Points on a hilly landscape, in no order, each with its height.
A ball rolls from a point to the lowest of its 2 nearest points, and stops where none of them is lower. Distance is the straight distance between rows; heights are no part of it.
Z18 height 6.6: [ 81 119  83  93 117 117 121 116  66  60 123 127  84  97 120 124 118  89
  78 113 120]
Z875 height 37.4: [ 72 100 100 105  89  48 144 114 113  75 123 140 123  86  83 101 108  86
 158 100  68]
Z361 height 34.1: [ 87  78 118 106 129 130  86  95  72  81  70 129  97 114 125  77 126  47
  67  95 110]
Z62 height 20.0: [ 97 121  83 104 101  32 151 117  94  76 124 102  78  50  98  97 127 113
 118 111  93]
Z286 height 9.8: [175  71 122  78  80 112  79  93 124 140  74  97 128 101  96  94  96 107
  95  78  76]
Z629 height 55.3: [ 94 117 103  93  77 120 105 104 104 122  97 122  98 122  98 127  90  78
  96  95  68]
Z550 height 38.8: [133  95 139  82 134  97  82  65 102 132  55  89 115 106 118  81 122 101
  63 101 102]
Z429 height 21.7: [153  72 120  75  95  93  93  84 131 126  79 111 143 101 103  82  96 103
  70  78  54]
Z335 height 10.1: [ 74  94  82 100 103  28 153  98  91  54 137  99  64  54  92  85 125 105
 129 106  91]
Z742 height 27.7: [151  98  97 119  88 101  99 124 135 150 118  96 139  97  81 135  86 122
 140  95 106]
Z836 height 84.6: [ 89 100 108  97 100 107  94  63  86 131  66  90  66 113  82  96 135  81
  82 106 111]
Z53 height 48.3: [ 65 120 107 105 123  87 111 131  46  46 142 135 106  86 135 102 130  76
  92 131 132]
Z649 height 27.8: [ 67 130  77  84  83 111 119 121  99  73 141 108  92 101 101 125  67 113
 108 111  78]
Z396 height 80.0: [143  75 113 104  99 120  70  59 108 133  70  34  86 102  98  81  71 140
  91  87 120]
Z747 height 63.4: [112 110 116  88 130  94  74  80  93  97  86  67 109 103 134  88  72 146
  57 106 119]
Z432 height 82.0: [112 106 117 100  81 120  77  54  92 135  65  68  76 107  79  95 120 108
  81  96  89]
Z758 height 43.3: [ 65  99  70 124  87  61 111 110 115  71 120  77  74  91  81  82  87 136
 135 110 107]
Z199 height 7.2: [ 69  51 100  99 100 166  56  73  88  97  74  94 107 123 109  77  98  39
  74  86  94]
Z268 height 26.1: [ 72 129  79 110 114  58 115 120  81  78 138  86  78  82 104  91 107 130
 112 134 133]
Z911 height 71.4: [105  78  89 118  92  70  89  73 124 122  61  75  78  93  79  48 113 111
  97  81  95]
Z635 height 44.3: [ 78  85 115 114 125 110  93 137  45  24 118 122 109 106 137  68 145  66
  59  91 136]
Z952 height 84.3: [125  99 105  93  93 116  61  45  90 131  74  44  78 111  86  90  93 129
  80  80  96]
Z694 height 23.5: [ 68 126  86 107 102 165  87 132  71  68 136 104 102 121 149 122  91  93
  70 112 111]
Z766 height 32.5: [144  86 143  80 111  87  79  90 123 130  60 100 132 109 111  72 113  94
  83  91 100]
Z116 height 79.0: [112  90 119 109  95 115  79  70 107 142  53  60  79 110  87  79  99  97
 102 100 120]
Z640 height 61.4: [ 98 140  87  89  78 106 146  87  77 101 102 125  74  95  77 157 138  78
  74 106  75]
Z989 height 46.4: [124  96 128  82 133 118  73  37  71 114  41  84  97 100 110  78 129  93
  56  91 117]
Z874 height 87.0: [ 67  72  88 113  84 101 101  94 118  96  88 102  85 119  58  67  97  78
 126  96  87]
Z230 height 33.0: [104  76  81 120  91 109  90 118 140 103 110 104 114 105  83 108  62 114
 125  81  94]
Z178 height 40.5: [106 134  98 105 104  70 104 104 112 102 116  90 111  95 113 102  92 132
 106 124 118]
Z415 height 20.1: [161  75 118  98  92 115  85 105 131 153  87  99 136 101  92 120  85 116
 125  86  99]
Z330 height 31.1: [ 68 135  88 120 101  80 105 131  89  75 154  88 100  91 101  99  78 126
 139 135 130]
Z383 height 65.2: [114 119  79  98  64  85 140  81  81 125  86 122  77  82  70 130 149  75
  75  99  71]
Z807 height 45.9: [ 62 108  91 100 121  66 128 128  66  54 139 130 102  79 122 105 119  77
 124 121 110]
Z434 height 22.5: [ 85 132  83  74 102  76 139 121  95  50 128 132 112  86 110 130  96 102
  99  98  60]
Z749 height 15.3: [ 65 135 106 105  98  89 121 133  87 100 135 144 106  99 101 126 118  66
 129 122 101]
Z232 height 68.6: [120 135 112  95  77  70 125  87  92 139  90 120  92  96  86 122 149  89
  82  99  82]
Z999 height 58.3: [107 106 107  90 135  79  83  62  94  98  71  71  96  91 120  64  99 132
  58  93 122]
Z128 height 46.3: [ 75  95 105 108 135 104 114 136  45  18 132 127 104  91 132  88 133  74
  87 102 125]
Z801 height 58.6: [120 111 123  75 101 135  80  86  73 122  93  94  89 118 116 129  91 116
  75  99  83]
Z709 height 10.6: [ 66 116 117 118 105  82 106 136  91  96 130 127 108  97 103  87 108  74
 136 123 117]
Z810 height 54.1: [138  52  95 116 119 147  70 100 137 112  74  72 129 105 107 107  51 134
 127  80 128]
Z374 height 55.1: [123 102 131  89  87 135  83  92  95 146  96  96  96 128 107 135  94  96
  99  99  90]
Z167 height 42.3: [ 62 103 100  97 102  67 130 126  93  50 133 127  98  81  96 100 107  99
 135 105  86]
Z277 height 46.1: [120 126  86 110  96  47 110 112 121 103 128  93 118  82  94  98  75 148
 113 112 100]
Z718 height 34.5: [ 87 128  87 103  96  91 101 122  99  76 128 106 105 105 114 117  77 115
 109 116  99]
Z848 height 89.9: [114  77 156 108 104 125  82 107 112 147  69 105 112 129 109  80 108  55
 117  89 115]
Z408 height 88.1: [105 104 135 107 114 104  88  97 111 136  82  98  98 117 111  86 111  76
 102 107 117]
Z630 height 59.1: [ 81  71  72 109 104  43 105  87 119  58  98  84  85  78  79  57  94 131
 110  85  85]
Z108 height 32.2: [ 76 113 106  91  86  47 147 119 103  93 129 128  95  82  89 115 140  84
 138 105  73]
Z148 height 51.7: [ 77  90  61 111  78  50 118  93 111  81 108  82  67  72  74  70 106 139
 113 102  82]
Z751 height 15.1: [ 90 127  90  69 116  98 123 126  82  58 123 146 117  85 120 133  94  79
  78 105  84]
Z411 height 89.2: [ 50  58  92  98  78 111 105 101 115  70  89 131  91 117  69  75  97  72
 133  80  68]
Z918 height 35.6: [118 141  90  75 104  76 117  92  88 102 117 116 110  79 113 142 103 127
  66 107  81]
Z79 height 26.5: [ 63 105  49  88 101  99 109  96  91  40 108  88  82  90  92 103  72 123
  82 103  88]
Z547 height 29.5: [ 99 147  94  76 116  52 126 116  88  75 131 123 117  73 120 136 104 116
  91 119  87]
Z358 height 81.7: [120  74 102 112  78 112  84  79 125 146  73  69  88 120  79  90 101 100
 110  87  98]
Z265 height 27.4: [104 133  76 100 105  51 137 100  83  71 112  90  76  60  97 111 122 124
  84 114  97]
Z768 height 30.7: [151  38 103  73  84 162  64  92 108 137  75  85 109 103  87 124  62 108
 115  64  86]
Z142 height 75.7: [111  85 113 121 103  78  79  64 117 130  58  60  71 110  84  50 116 105
  99  99 128]
Z835 height 46.0: [122  73 105 111 108 156  86 115 127 121 101  86 110 108 106 108  65 107
 124  83 116]
Z602 height 20.6: [ 57 127  83  96  88 111 118 126  91  83 129 127  88 114  95 134 101  81
 101 117  92]
Z636 height 84.5: [ 92  66  87 119  74 110  81  73 122 120  71  78  88 110  60  65 103  75
 113  80  87]
Z708 height 23.4: [ 87  85  99 125 102  97  98 127 145  91 114 101 131 101  91  84  59 104
 149  96 118]
Z438 height 54.3: [127 104  85 114  81  68 101  90 130 117 108  79 112  88  88  80  81 152
  99  95 110]
Z293 height 36.4: [ 78 105  84 117  98  68 111 133 110  83 139  92  95  91  80  89  77 131
 150 121 117]
Z48 height 42.2: [122  77  78 119  62 123 105 113 154 130  99 110 116 114  72 120  77  97
 132  75  85]
Z33 height 40.6: [ 75  88 116 106 127 113  90 118  62  61 110 147 111 108 134  81 133  50
  71  94 113]
Z754 height 86.6: [ 85 103 121 113 103 105  93 102  92 118  93 104  70 117  98  90 132  86
 101 119 126]
Z778 height 38.9: [132  57 114  94 101 172  70 112 108 121  76  89 124 113 106 134  57  98
 115  69 104]
Z505 height 39.0: [139  84 130  80 122 105  90 105 135 122  64 103 145 113 123  75  92  73
 101  84  96]
Z395 height 53.0: [116 104 120  98 135  92  69  51  82 114  53  68  86  94 117  60 116 107
  66 104 134]
Z350 height 33.4: [124 126 115 107  90  84 100 108 130 144 114 106 133 101  89 121  92 115
 125 108 101]
Z995 height 16.0: [ 84 108 112 134 105  90 102 138 120 102 125 118 137  92  92  84  89  85
 158 111 134]
Z76 height 22.4: [ 56  58  90 103  83 154  63  94 103  84  80 102  97 132  84  85  87  56
  95  96  84]
Z529 height 75.8: [139  64 111 101 103 109  80  80 129 127  72  59 111 104  92  76  71 134
 105  85 113]
Z900 height 62.2: [107 137 100  83 102 127  99  80  69 111  95  89  85 116 121 139  93 124
  62 116 102]
Z690 height 71.5: [133  79 125 102 131 105  75  95 130 122  80  77 137 104 119  78  67 125
  98  88 134]
Z572 height 20.2: [ 67  97  79 103 118  50 124 103  85  53 127  96  68  79  94  76 115 111
 111 124 114]
Z669 height 17.1: [ 84 139  82  88 109 163 111 120  56  76 116 112  85 111 142 147  97  91
  51 116 109]
Z680 height 12.0: [ 78 150  84  84 109 130 120 121  60  70 119 133  92 100 130 153 112  73
  62 112 110]
Z75 height 35.5: [119 143  71  90 100  60 127  95  96  90 117  93  95  76 105 114 110 147
  59 102  77]
Z892 height 27.1: [ 95 139  99  99  86  35 143 115  79  94 134 110  89  63  86 123 132  93
 129 117  81]
Z910 height 30.3: [ 68  71  78 101  75 169  63  86 100 114  92  82  84 134  77 100  89  58
 101  90  85]
Z489 height 58.5: [ 94 130  93  81  77 126 119 101  89 111 101 121  85 116  91 147 116  80
  76 104  79]
Z104 height 65.0: [ 88  63  72 107  92  62 102  71 119  82  81  78  95  87  71  41  97 112
 101  83  84]
Z534 height 20.5: [161  52 111  85  72 128  73  73 118 146  69  77 110 102  86 102  84 113
 104  67  76]
Z512 height 51.6: [105  92 114 111  80 149  90 115 114 145  97 115 103 124  90 125  89  71
 114  95  87]
Z884 height 23.1: [ 70  72  94  98 116 151  68  79  78  71  79 107  99 123 114  81 110  52
  57  93 104]
Z249 height 48.2: [128  84 109  99  71 126  96 123 135 133 105 120 126 124  87 136  79  88
 118  91  80]
Z595 height 13.8: [ 67 113  60  96 117  96 119 112  72  45 122 112  73  89 107 108  98 100
  89 115 107]
Z111 height 68.2: [125 100 132 108 128 118  63  90 100 127  84  71 111 105 129  85  69 128
  88 100 130]

For each start below, name the point where the ball stops.
Z128 -> Z199
Z396 -> Z766
Z383 -> Z709
Z232 -> Z709
Z810 -> Z286
Z874 -> Z335
Z807 -> Z335
Z630 -> Z335
Z277 -> Z709
Z801 -> Z709

Call two points neighbours if one is among the 2 nearest of the other. Go from one point of each pair to the other, from neighbour to neighbour, staying as low as possible. Name the highest point that can't be avoided.
Z18, Z766 -> Z178
Z335, Z709 -> Z918
Z18, Z709 -> Z649
Z199, Z18 -> Z53
